Points on a hilly landscape, in no order, each with its height.
From any point a ball rolls to the lowest of the 2 points nearest to it. It stops when none of these is lower. Distance is the straight distance between rows; heights are no part of it.
(95) height 565: [  9.5  24.2  58.1  27.9  -3.3 -30.5 -10.6 -13.0   1.9  -5.3 -13.4  28.9
  22.8  -4.4 -32.2   7.4 -29.8  16.6  -9.6  18.3  -7.0  15.8 -11.4  32.9
   7.6   8.0   0.2  -9.4 -26.6  -5.8]
(145) height 545: [ -1.9 -27.8 -30.1   6.4 -38.5  18.4 -26.6  17.4  19.3  23.3 -20.9  16.6
 -25.5 -17.3   8.0 -15.9  -3.2  -2.4  28.5   1.1   4.0  19.4   6.7 -24.6
 -18.7 -16.2 -20.7  -6.3   8.5   6.7]
(564) height 267: [-10.3 -24.5  29.5   5.3  12.2  -4.1  29.3   6.7 -48.5  -3.9   1.4  27.6
  27.9  12.5   2.7  14.9  -1.4   3.4 -13.6   4.3 -12.1   3.7  14.8 -37.5
  15.1 -19.3  14.6 -11.7  -4.4  15.5]
(173) height 846: [-20.6 -39.7 -18.5  12.2  24.3  16.2  11.9 -28.6  36.3 -13.4   9.3 -20.2
 -31.1  -6.4  11.2  -5.7  14.0 -23.1 -19.9  -8.2  15.3 -10.8 -30.6   5.9
  16.8  -8.3  -2.4  17.3   0.9   8.2]
(372) height 173: [-10.1 -12.9  17.6  14.9  37.8   7.1  11.8  24.0 -15.7  10.4   3.2  26.1
  33.5   2.4   8.9  15.6 -32.5   3.2 -20.8   5.9   1.3   9.4   5.5 -25.6
  24.8 -22.4 -12.8  -6.8 -15.2  -9.5]
(677) height 803: [ 24.8   2.5  -1.3  -7.4  21.2  34.8   9.4 -22.8  20.4  -7.7  25.1  -8.8
   7.0  28.2  10.1  -2.7 -27.7  -7.3 -13.3  23.5  19.3 -11.5 -19.7 -10.9
  -8.2  19.6   0.5  25.8 -17.5 -21.1]
(790) height 266: [ -8.4  38.8  -1.9 -20.6  -2.0 -14.4  -6.8  33.5  -2.2  -2.5 -13.8  18.9
   8.0 -10.1   0.3  13.5  29.9   6.6  18.7 -11.5 -29.9 -10.4  28.8  13.5
  -8.7   9.0  -5.9 -10.9   7.4   0.3]
(571) height 255: [  2.2  13.9   7.0  -0.1  -5.5  12.5  23.6   7.8 -10.7 -30.8  40.1   4.1
 -22.1  32.6  -3.6  -9.0 -20.2  -3.8  -6.3  13.9 -16.2  19.5  15.1 -10.3
 -14.9  23.3  17.9   5.2 -14.4  -9.9]
(394) height 185: [ 20.1   9.0  28.1  16.4  -2.7  -0.3   7.6  -4.3 -22.4 -32.1  -3.7  -7.6
 -18.5 -10.4 -15.7   2.6 -36.3 -12.1 -11.5   5.5   3.7  21.0   5.8  -0.9
   9.5 -12.0   9.5 -15.9  20.2   1.3]
(69) height 772: [ 27.8 -24.1 -12.1   5.1  -5.4  10.7  11.5  -8.4   0.6   5.0  10.9 -16.7
   6.2  28.1 -12.5  -8.3 -13.3 -15.7 -11.4  15.6  25.0  -3.7 -30.4 -19.1
 -19.9  19.3  21.5  28.3 -25.9  -2.8]
(888) height 584: [-28.2   3.0 -11.7  13.4  28.4   0.7 -29.1 -30.1  31.0  -7.2  -9.0  -5.6
  19.8 -16.2 -28.7   5.5 -11.4  26.8 -18.5  -3.3 -13.3  -7.8  -5.0   9.2
  15.7  28.2 -46.7  28.2 -12.7 -49.4]
(748) height 469: [ -9.6  -1.0  -1.1   5.8 -18.7 -18.5  15.3 -31.9 -62.5 -13.9   6.6  19.5
 -18.5  24.6   6.3 -10.9  21.1   5.6   9.4  -2.5 -20.7   3.8  39.0 -20.7
 -28.0  12.8  12.4  -7.8   8.6   9.9]
(249) height 453: [  4.3  -7.4  34.7  24.1 -10.9 -22.9  11.7  31.9 -17.2  -7.7  15.3  21.4
 -21.2   1.9  17.3  -4.0 -29.4  24.1  -0.4  18.0   5.7  38.0  12.5 -12.0
 -43.5  -6.0   0.3  -9.4  -1.4  -6.7]
(781) height 243: [-12.4 -12.2 -17.5   0.0 -11.9  -6.7  -7.5   3.2  -7.8  37.2   6.9  -2.5
  15.6  11.4  12.3 -11.2  16.5 -25.5   3.1 -15.2  23.0  20.7 -17.4   1.1
 -34.2   9.4  16.9 -31.5   6.9  40.2]
(889) height 790: [ 11.1  19.2  -5.1 -18.6   0.9  11.5   0.1  -3.6  30.1   6.3   4.4 -30.0
 -32.1 -16.4  37.1   0.4  25.2 -13.3   2.1 -12.9  14.9 -19.5 -20.2  19.4
   9.5 -23.5   5.3   2.6  15.1  21.3]
(26) height 633: [  3.6   0.4  -3.7  23.9  21.6 -13.7 -20.4 -37.7  25.5   9.2 -15.5  -4.2
  10.4   0.7  -9.2   0.3 -14.7   2.7 -17.5   0.6   8.8  -5.3 -16.4  31.6
  -5.0  34.5 -23.8  21.4 -24.8 -39.6]
(33) height 669: [ 33.0 -29.3  38.6  16.8 -15.6  14.1  10.0  -1.6  23.5 -20.5   2.5  -3.6
   9.7  -3.8 -39.1   5.4  -4.1  31.2  -4.3  33.1  -9.3   6.2  -9.8   7.7
  13.5  -1.7   7.0  21.2 -16.4  -3.4]
(76) height 766: [ 28.3  37.0   7.5 -13.3   3.5  10.9   7.9  13.9  -7.8  13.4   9.3 -26.8
 -13.4   4.0  42.5   5.4   3.6 -13.9   4.3  -6.4  22.9  -3.2 -14.6  -7.0
  -7.1 -26.2   6.4   1.6  14.3  14.5]
(474) height 675: [ -5.8 -10.6 -25.7  -3.3 -12.9  37.4 -18.1  15.4  16.0   1.5 -18.2  -0.6
   2.9  -9.3 -42.6  -7.9 -10.6  -7.7  10.7  -9.5  16.6 -14.2 -20.4 -47.0
  12.9 -12.8   1.6  29.0   5.3 -10.3]
(596) height 326: [  2.4  -4.1  -1.6  -6.2   5.6 -19.2   9.8  12.7 -32.2  14.5  17.8   1.6
  23.6  19.3  39.9  -4.5 -10.9  -6.3 -14.1   5.3  27.2  30.0 -16.2  -2.6
 -44.0   2.4   8.6 -38.7  22.4  25.4]
(363) height 639: [  3.3 -36.5 -26.7  12.6 -28.0  28.4 -19.7 -16.0  21.4 -14.3  -9.2 -17.6
 -17.2 -10.1 -42.1 -18.6  -6.4   3.6   3.6   1.3  12.9  -7.6 -20.3 -27.5
   1.1   0.9  -0.2  36.3   5.6 -16.0]
(537) height 677: [ 21.4 -34.4  -4.3   4.5 -17.4  28.3  -8.2 -18.3  24.3 -27.1   5.0 -25.5
  10.1  -5.5 -47.4  -7.9   3.1  22.6  -6.8  21.0  -8.3 -14.9 -16.8 -14.7
  11.0  14.3  -3.3  36.9   1.0 -11.9]
(651) height 294: [ 27.0   4.7  18.8  11.1 -23.1  21.8 -11.7  16.9 -30.6 -20.1  10.8 -16.7
  -3.1   0.4 -33.1 -13.6 -41.5  10.5   0.8  14.2  -3.1  16.8  22.6 -23.3
   5.4  -6.0   1.6 -11.6  20.6  -2.0]
(132) height 259: [ 11.3  -4.9  -6.2  10.6 -31.0 -29.6  14.9  10.2 -39.4   1.7   5.5 -16.9
 -22.0  15.3 -19.8 -15.8   2.6  32.4  -2.4   1.5 -11.6   3.1  23.5 -26.4
 -15.6   3.2  17.0  30.9 -34.2 -19.0]
(661) height 406: [  3.5  19.4  24.4  -2.9   6.8   7.9  -2.3  10.1  23.4 -39.2  28.9  -3.1
   0.0   0.2 -52.0  -6.7 -27.2  10.9 -26.6  24.7  -4.6  34.4 -20.9   5.2
  -4.6  26.0   6.5  -6.7   8.5   2.5]
(55) height 339: [  2.9 -34.4   9.9  -4.1  14.8   2.1  21.5   7.2 -39.2 -13.8  -3.4  -5.5
  13.3 -13.9  -1.7   6.3  11.6   3.6 -15.3  -2.6 -10.3 -20.8  11.2 -41.0
  23.9 -34.7   8.1  -5.8  -2.9  23.9]
(327) height 232: [ -2.3  -6.4   2.4  -1.5  -1.1  10.0  -9.5  -9.7  28.4 -25.7  -3.5  16.4
  -5.4 -17.6 -21.5   2.3  16.8 -18.9  -1.7   0.4 -22.3   6.9   4.3  29.3
   6.3  15.2   1.7 -23.5  14.7  15.6]
(379) height 422: [  8.3  44.7  37.4  -2.3  13.7 -48.1 -11.7 -16.1 -42.2  -4.6 -21.6  15.8
   6.4  -7.8   2.2   8.1  -6.3  -8.9 -16.3  -8.1   6.7   9.8   8.6  10.9
 -24.7  13.0   3.7 -29.6  14.4   5.4]
(502) height 711: [ -4.1  29.6 -24.3 -27.4 -12.8  33.0  -9.0  32.3  32.0   0.1  -7.2   5.2
  -8.9  -0.6 -15.0   0.6  13.8 -22.8  21.3  -8.3   4.6 -21.3 -13.6 -19.8
  10.8  -0.4   9.7  20.2   6.5   1.8]
(562) height 761: [  3.4  45.3   6.6 -32.5  14.4  24.3   7.8  -0.3  35.9 -14.2  -3.2  23.6
  22.3   5.2  -5.4  23.4  11.9 -19.8   8.4  17.8 -14.2 -10.9 -17.2  37.3
  30.0   0.0  -0.9   3.4 -14.1  16.7]
(853) height 55: [  9.3  11.2  13.2   5.8  -3.6   8.5  19.6   8.3 -10.0 -26.8   3.5   0.2
 -22.0   7.4  29.9  -1.4 -55.0 -15.0  -5.6  14.3  12.0  36.9  -7.3   3.5
   8.2 -21.2  -7.1 -35.9  44.8  -3.0]
(541) height 825: [ -5.3   0.6  -5.7  -0.7  36.4  32.1   5.3 -29.7  32.6   7.8  16.0 -10.2
  -9.5  11.0  26.2   1.2 -10.0 -17.4 -14.3   4.7  34.1  -7.4 -28.3  10.6
   2.2   0.2  -6.2  14.5  -8.4 -10.6]
(374) height 596: [ -2.8 -40.8 -18.2  -4.6 -21.9  -6.4 -13.2 -19.4   0.9  12.1  -0.7 -38.1
   2.6 -16.1   8.8 -19.9  23.0  -1.8   7.6 -16.1   2.4 -31.0   2.3  -9.0
  14.5 -29.8   4.0 -16.2  23.4  53.8]
(304) height 205: [ -2.0  11.3 -29.7  -8.0 -17.0 -18.9 -12.6  23.3  19.9  24.8  -1.4   1.2
  -0.2  14.8 -13.8 -10.3  12.8  11.2   7.0 -10.4  -8.6  -5.6   0.1  -4.7
 -22.4  42.5   5.9  33.5 -34.7 -32.2]
(589) height 325: [ 12.2  16.6  -1.3 -15.2  -5.4  20.9 -20.6   0.3  23.0 -33.0  13.2  14.1
  12.8  -4.1 -30.1  -6.9 -25.6 -20.2 -15.7  16.8  -0.8  21.8 -18.4  16.4
  -9.4  29.5   0.8 -25.1  36.1   9.2]
(824) height 213: [  1.9  -0.8 -32.8 -19.9   0.3 -44.7 -11.1 -15.3 -11.3  -1.7   7.3 -26.1
 -15.3   0.8  13.1  -6.0  30.9   3.1  -7.7 -19.5 -16.5 -19.5  18.3  22.2
 -18.2  25.6  12.2   1.2   1.4 -18.2]
(872) height 260: [-13.0  13.3   9.3   3.2  -2.6  16.2  20.4  -8.9  -1.1  32.6  11.2  19.9
   5.3  32.8  53.1  10.8  32.7  10.1  29.0 -12.6 -13.4 -10.4  25.5  15.0
  15.5 -10.6   3.2  -2.5  -7.1  -0.6]
(149) height 488: [-29.8  49.9   4.5  -9.8  41.4  -6.2 -10.6  33.2  20.1 -10.8 -15.1   9.9
  16.8 -27.6 -39.2  16.5 -19.2   5.2  -9.6   1.8  -0.5   5.5 -20.5   3.2
  11.7   1.2 -25.5  10.6 -19.8  -6.2]
(949) height 373: [ 25.2  27.3   8.3  -7.1 -22.5  18.0 -12.8  30.7 -35.8  -8.4  -1.1   2.1
  30.2   2.2 -19.5   3.0 -19.8  -0.4  13.4   6.9 -12.5   1.5  22.2 -21.1
   4.1  -7.4  -3.1 -21.6  27.8  12.6]
(34) height 673: [ 28.7 -15.2   1.6  17.9  -7.7 -22.1 -14.9 -25.3  17.4  -0.8 -17.3 -16.0
  -6.6  -5.3  -5.2  -1.7  -2.4   9.9  -0.3  10.9   7.8  -4.1  -6.4  40.1
 -22.3  25.7  -6.8  15.2  -6.2 -29.4]
(524) height 845: [ 13.7  33.6 -13.3 -22.1  19.2 -22.6   4.4   7.5  29.9 -19.6  11.6 -28.0
 -32.9 -16.7   9.9   3.3  10.3  16.6 -20.2  -4.8 -15.7 -12.4 -11.6  11.9
   1.2  12.8  -2.9  37.0 -15.4 -37.2]
(908) height 583: [ -5.5 -15.6 -37.8  -0.1 -35.3  11.2 -39.3  -2.8  27.9   6.2 -20.4   1.5
 -28.0 -16.4 -11.2 -17.2   9.6  -8.6  29.7 -13.5  -8.7  -3.0  14.3   4.8
   3.3   9.9 -11.3  -2.7  20.4 -13.3]
(828) height 783: [ -7.7  22.6  16.1 -29.0  19.4  -5.8  19.3  -9.0  18.1  -5.3 -15.8  22.0
  22.1  -4.9   6.3  27.4  36.4  -6.1   2.6   2.7 -14.4 -18.8 -13.3  41.8
  34.4 -19.5  10.2  -3.8 -16.7  22.5]
(302) height 319: [-20.9  31.0 -15.9 -20.4   3.6   0.0 -15.6  17.0  19.3 -22.1   0.6   9.9
  -8.8 -14.7 -28.6  -0.3  20.7  -9.1   8.2 -13.0 -35.9  -6.8  26.9  21.3
   2.5  32.9  -8.6 -14.6   7.9  -3.1]
(355) height 622: [ 23.3 -14.1  58.1  30.9 -13.7 -20.7   8.4   1.3  -3.0   5.7 -14.2  16.5
  21.4   2.9 -25.5  11.4 -15.7  31.1  -3.6  20.5  -4.2   6.3   1.8   6.8
   7.2  -0.6  12.3   8.8 -28.0 -11.2]
(755) height 367: [ -5.8  11.4   6.7  -8.5   3.9  12.5   9.1   7.1  18.8 -20.6  29.3   1.5
   7.1  16.7 -46.7  -7.4 -12.3   3.0 -10.0  11.7 -18.0  13.2   1.6  -7.9
  -4.3  45.9  12.3   7.5 -20.0  -7.0]
(343) height 402: [ -1.3 -36.8  -4.2  -6.7  -8.9  -7.5   1.3  25.3 -13.7 -14.2 -14.9  -3.2
 -14.6 -39.0   6.8   1.7  19.9  15.5   4.3  -6.6 -20.1 -10.3  16.8 -29.2
  14.2 -43.4 -10.2  -7.1  14.2  17.7]
(710) height 149: [ 14.6   2.4  -5.3  -8.2  -0.4  40.3   6.5   7.1   3.2 -17.1  21.0  -2.6
 -14.8  14.8  33.3  -8.2 -51.0 -13.5   0.5  19.5  17.2  14.5  -8.1 -19.9
   9.7 -16.3 -10.2 -13.6  35.3  -5.2]
(629) height 329: [-13.9  26.2 -11.2  15.5  -6.1 -14.7 -22.0  36.0   5.6  20.7  -8.6  -0.7
 -25.5   0.8 -23.3 -15.7 -15.3   0.3   3.6 -20.5  11.0  10.4   1.3 -16.0
 -26.6  29.0   0.7  16.0 -17.4 -29.3]
(856) height 705: [ 34.4 -21.5  12.3  28.0  -2.8 -14.9   6.3 -19.6  -2.3   3.9 -21.3 -23.3
 -13.8  -5.8   0.8  -2.4 -24.3 -13.3   9.3  15.5  34.8   5.8 -12.5  25.0
 -22.8  -4.3 -14.3   5.5   5.1 -16.5]
(925) height 737: [-10.6  31.6 -10.3 -25.3   7.8  34.2  -1.1  23.7  22.6   2.6  -2.5  15.2
  19.9  10.3  -6.8  16.3   2.6 -34.5  15.5   0.2   1.2  -9.2 -14.4   4.4
  29.4  -7.4   6.9  -9.4  15.6  24.9]
(819) height 623: [  4.8   3.2 -35.2 -18.0 -12.3  -4.5 -39.3  -8.3  37.1   3.8 -17.6 -11.7
  -3.9 -22.1  -7.1   3.9  22.2  -0.8  17.0 -11.3 -14.2 -24.7  -3.7  33.6
  26.9   4.6 -10.5  10.4  30.2 -21.9]
(809) height 672: [-21.4 -14.3 -14.3  -0.1 -17.6 -28.9  26.2  -9.3 -33.4  23.6  -1.5 -32.0
 -37.5  -1.9  33.5 -11.0  33.2  -7.8  12.2 -24.4  26.3   0.1  -8.5 -14.1
 -21.2 -32.8  19.8  -4.3   7.6  35.6]
(693) height 328: [ -8.4 -11.3  -3.2  -3.2   9.6  46.4   6.8   5.2  14.8  34.9  14.8  15.2
  24.4  28.7  35.4   5.1   0.8  -2.0  15.2   5.4   6.7 -14.4   8.1 -10.5
  24.5 -12.7  -7.8   6.9 -15.8  -0.7]
(65) height 304: [-12.5 -27.0 -23.3   7.3   3.2  20.6  -5.2 -17.4 -23.3  12.4  25.0   2.1
  -0.9  25.4  31.1 -19.7 -29.2 -11.6   8.5  10.4   8.5  15.1  31.0 -12.5
 -20.2   6.1 -21.5 -29.1   4.1  -1.2]
(2) height 815: [ 10.3  15.6  -5.4 -13.7   1.4  -8.5   9.1   8.5  24.8 -25.7  -1.3 -13.9
 -51.9 -22.6  14.8   5.9  22.2  -7.5  -5.9 -12.5 -13.5  -9.3  -7.3  17.8
  16.6 -14.0  10.7  17.0   7.8  -9.9]
(707) height 637: [-17.4  -7.6  28.5  -1.6 -18.2   4.1  10.7 -50.1 -31.2  34.0  -3.1 -29.2
   9.4  -1.0  37.8   4.5  22.9  21.0  20.2 -20.5   5.5 -26.2  18.3   7.8
  20.6 -21.2  15.8 -16.1  22.3  30.2]
(717) height 146: [-15.8 -16.2   3.4  -4.1  -0.5   5.2   5.6 -12.2  19.9   7.9   7.5  16.6
   0.3   3.8  19.9   1.2  28.1 -20.9   4.7  -7.0  -5.7   7.8   2.2  22.6
  -3.6   5.9  10.6 -31.6   7.3  31.0]
(612) height 62: [  8.4  -9.0 -40.6 -16.7 -25.5  -8.4 -14.2  -1.6  12.1  16.9   8.9  -0.1
  -5.9  18.0  11.6 -14.9  30.0   4.6   8.1  -0.2 -11.8 -14.3  10.6  11.6
 -23.5  29.7   5.4  15.8 -18.9 -11.6]
(475) height 416: [-13.5  44.5  11.8  11.3  15.1 -27.6 -21.3  36.2  24.6   4.8 -10.6   5.0
 -21.0 -26.5 -23.2   0.7  -9.8   9.8 -10.2 -13.7   1.4  11.1 -10.1   7.3
 -12.2  15.8 -14.1   8.2 -11.8 -22.3]
(353) height 514: [-15.6 -27.4 -16.1 -10.1   4.5  -8.2   9.9  33.2   8.1  -6.5 -19.3   8.9
  34.4  -9.1 -36.4  17.4  28.5  -5.1   4.4   5.3 -12.1 -12.0 -12.1  -4.8
   4.9   5.4  12.3   2.7 -18.9  26.1]
(615) height 75: [-16.6 -27.2  17.2  31.8  36.5  -4.4  12.1 -21.0 -14.1  23.5  -3.2  15.9
  13.8  11.1  22.4   7.8 -20.4 -11.4 -18.4  -5.3  13.1  14.0   7.3   5.6
  14.9  -8.5  -5.9 -19.4 -19.3  -7.9]
(883) height 496: [  0.9  33.9  33.5   2.8  23.7 -31.0 -25.3  -7.7 -23.8  -7.1 -20.2  28.5
  34.1 -21.8 -16.7   5.6 -27.9  -2.1 -20.5   0.2  -6.2  14.8  -1.6  19.9
   3.8  -4.6 -17.3 -31.7  -5.1   2.9]
(483) height 636: [ -2.6 -23.3 -26.0  -0.3 -15.1 -15.1   1.0 -22.9 -22.3  24.4  -1.5 -56.8
 -22.5  -5.4  22.2 -19.1  12.3  -8.2  14.1 -16.8  31.4 -20.4   1.0   7.8
 -14.4 -14.7   0.0  -7.3  12.5  17.7]
(105) height 505: [  0.1 -30.8 -10.2  11.9 -21.5   1.6  -1.0  29.6 -11.6   3.0   4.1  16.6
 -24.6 -14.9  16.6 -14.9 -14.7  13.4   4.6  12.1  -0.5  32.3  17.5 -31.2
 -33.5 -21.2 -17.3  -8.3  -5.1   7.6]
(636) height 513: [ -2.8 -35.9   1.6   6.9   7.0 -28.8   6.1  10.5  20.3  -1.9  -4.1  -4.6
   2.6 -20.7  -8.1  19.2   5.4  44.3  -5.8   6.9 -25.4  -6.4  -0.2   7.7
  35.1 -17.5  -5.3  35.9 -16.4 -39.5]
(852) height 165: [ -2.6  49.6  13.5 -11.7   8.6  -3.8  11.9   7.1   4.6   0.2   6.8  26.2
 -11.3  15.6  40.6  14.7  25.4   6.0  13.0  -9.4 -32.0  -9.8  31.5  20.6
   2.1   2.4  -6.4   0.5  -4.1 -16.8]
(822) height 557: [-11.8 -30.5 -32.4 -21.6 -12.7   5.5  -6.1  13.8   9.0 -10.2   2.3  -3.4
  22.5  -9.0 -21.0  -9.7  35.3 -15.3   4.9   0.8 -11.1 -32.0  -3.0 -17.0
   8.7 -12.2   3.4 -10.2   8.8  62.2]
(218) height 853: [ 17.2   4.2   8.6  13.8  23.6 -32.2 -16.6 -12.3 -20.6  28.8 -40.1 -17.9
  22.2 -24.5   2.8   8.6   2.5  -0.5 -19.7 -20.6  24.0  -7.4 -19.5  11.0
  10.9 -20.1  -6.1  -3.0  -7.9  -2.5]
(154) height 394: [  9.9   6.2  16.7  13.0  -1.9 -31.4  17.4  16.8 -50.5   0.5  11.4  19.3
   4.7  22.4  32.9  -0.2 -20.5   9.2  -3.9   9.6  10.7  28.9   5.3 -21.4
 -49.6  -2.2   3.8 -15.5  12.5   0.8]
(445) height 539: [-29.6  11.7   1.3   6.0  -4.2  -6.8  27.1 -49.9 -62.6  13.0  15.6   1.1
 -20.6  34.0  30.4 -10.5  27.3  -0.9  25.4 -18.3   2.2  -1.5  23.3  -7.9
 -13.8   0.0  15.3 -12.5  20.3  19.5]
(555) height 736: [ 42.4   5.7   0.6   7.6  -4.7   0.6   4.0   3.0  -0.8  14.1 -16.1 -34.6
 -13.2   5.5   7.4   0.3 -11.6 -19.6   2.9   0.5  43.0  -5.6 -31.7  -2.6
 -13.9  -9.5  10.6  22.5  -1.4  -6.2]
(59) height 574: [ -1.0 -10.2   8.5   3.5  -1.0 -46.0  20.9   0.1   5.5   9.9 -17.5  -0.2
  12.0   5.4 -15.6  20.7  17.6  17.7  -3.3  -9.8 -22.5 -13.8  -4.3  13.6
  34.4   8.3  25.6  32.0 -33.8 -32.6]
(168) height 331: [ 13.5  26.2  10.8 -15.3   5.0 -44.9  -4.4 -20.2 -34.7  -5.7 -13.0  -9.5
  -6.2  -5.1  12.2   2.3  27.4   1.6 -11.9 -14.8  -1.5 -12.8  17.5  11.8
 -32.8  20.1   9.8 -12.8  12.9  -0.2]
(635) height 228: [ -6.8 -10.9 -27.0   3.6 -12.3  35.6   1.1   2.4  -3.9  -4.9  19.9  12.2
 -22.0  32.4  16.5 -21.8 -56.6 -18.4   9.4  15.4  25.4  22.6   2.3 -28.5
 -10.2   2.2  -6.0  -6.8  17.1 -19.7]
(403) height 462: [ -5.2 -21.6  15.4   5.1   6.2 -26.2   2.4  26.0   0.8 -14.3 -20.2  -5.3
 -10.1 -42.7 -24.9  11.0  12.0  36.1  -8.3  -4.9 -18.7  -0.2   5.8  -0.9
  22.8 -28.1  -2.2   9.9   1.8 -15.0]
(647) height 170: [-17.7 -11.8  28.9   6.1  15.3   3.5   7.6 -35.6  -3.1  23.1   1.8  14.0
  19.7   4.9  28.4  10.9   5.8  -9.0  -3.7  -3.8   9.2  11.2   5.5  27.4
  11.1  -8.8   3.5 -38.0   0.9  21.4]
(123) height 417: [-17.8 -53.8  -2.9  20.0   8.2  36.9  -6.6  -7.7  38.5   1.4  -8.4  33.7
  22.5  -4.1 -18.3   7.3  -3.9  -0.3   4.8  11.5  -4.2   2.4  -5.7  -4.5
  18.8   2.3 -19.9   5.2  -6.0  -6.4]
(58) height 592: [-25.9  14.6  18.2   0.2  -5.7  10.2  25.7 -53.6 -40.0  19.8  28.1 -29.4
   2.5  18.2  34.7  -2.8  15.6   0.6  15.6 -19.1  12.8 -16.4  20.2  21.0
  -4.1   5.1  22.8 -15.0  11.5  25.5]
(927) height 832: [ -4.4  16.0  -3.1  -8.2  27.8   4.2 -12.8   0.7  -1.0  28.4 -22.5 -20.6
  27.6 -25.9   1.9  10.6  13.1 -10.9 -11.9 -23.3  24.8 -15.9 -27.1   7.2
  34.1 -30.4  -7.1  -3.6   0.0  20.2]
(163) height 374: [ -6.1 -35.5 -11.6   1.8  -1.7  35.4   1.5  11.6  43.3  17.4  -7.4  24.6
   1.1   4.2  19.1   4.7   6.7   9.1  20.5   8.8   1.5 -15.1  -2.6  -9.4
  24.2 -16.3 -11.2  25.1 -13.5 -15.1]
(11) height 812: [  6.1  25.4   2.6 -25.6  23.4   9.6  -9.9 -14.0  11.4   4.1  -6.2 -29.7
   0.0 -37.1  29.0   6.4  19.0   2.9  -8.0 -12.1  11.6 -24.2 -23.7  21.0
  37.3 -48.6 -17.6  -2.1   8.0  24.7]
(646) height 365: [-12.9  19.6  -8.0   6.8  -7.1   7.3  31.2   7.4 -22.7   0.1  33.3  33.6
   3.1  54.5  15.3  -1.1   5.7 -17.6   3.8  -2.4 -18.0  22.6   5.3 -10.9
  -5.4  13.0  25.1  -1.4  -9.1   7.3]
(947) height 464: [-24.3 -38.6  -7.8   7.6  10.0   7.6  -4.9  23.3  23.3  -0.6  -0.4  35.5
  32.7  -3.4 -32.9   3.9  -3.3 -13.8 -14.0   6.4   2.7  24.0 -23.2  -8.7
  -9.3  17.7   0.1  -8.6  -6.7  12.6]
(638) height 541: [-28.9  12.3 -13.2  -7.4  39.4  12.0 -14.4  10.7  27.7  -4.8 -12.5  -0.8
  30.1 -21.9 -33.1  12.4 -10.2  25.7  -6.5   2.4  -3.7 -15.5  -7.5 -13.7
  11.2  13.6 -38.8  29.1 -16.5 -31.8]
(543) height 391: [ -0.3 -18.7 -13.0  19.3 -23.8 -23.2   0.6 -19.0 -50.6  -0.9   1.8  -0.2
  -8.4  15.5 -13.4 -18.7  -2.9   0.4   0.3  -1.0  -4.8   8.8  37.7  -9.8
 -30.2  21.0   4.1  -7.6 -16.0  -5.5]
(783) height 89: [ 25.9   5.7 -12.5 -10.3 -21.6  -2.9  19.3  14.6 -23.3 -19.6  27.0 -14.8
 -32.7  11.0  14.1 -14.1   7.4  19.5  -2.2  13.8  -8.8   0.5  15.5 -23.3
 -34.7   0.3   7.4  26.1 -20.9  -4.6]
(674) height 351: [  3.3  42.0  11.9  -4.6  -9.9   5.0 -15.6  10.3 -26.2  -2.3  -2.0  26.2
  26.6   7.9   4.9   9.9  -6.4  -6.6  20.6  -4.0 -26.2   7.6  37.7   4.3
   1.3   5.8  -7.9 -42.0  32.8   7.0]

Where does a ball stop that starts at each point below?
(145) -> (717)
(34) -> (612)
(483) -> (852)
(59) -> (615)
(58) -> (783)
(355) -> (612)
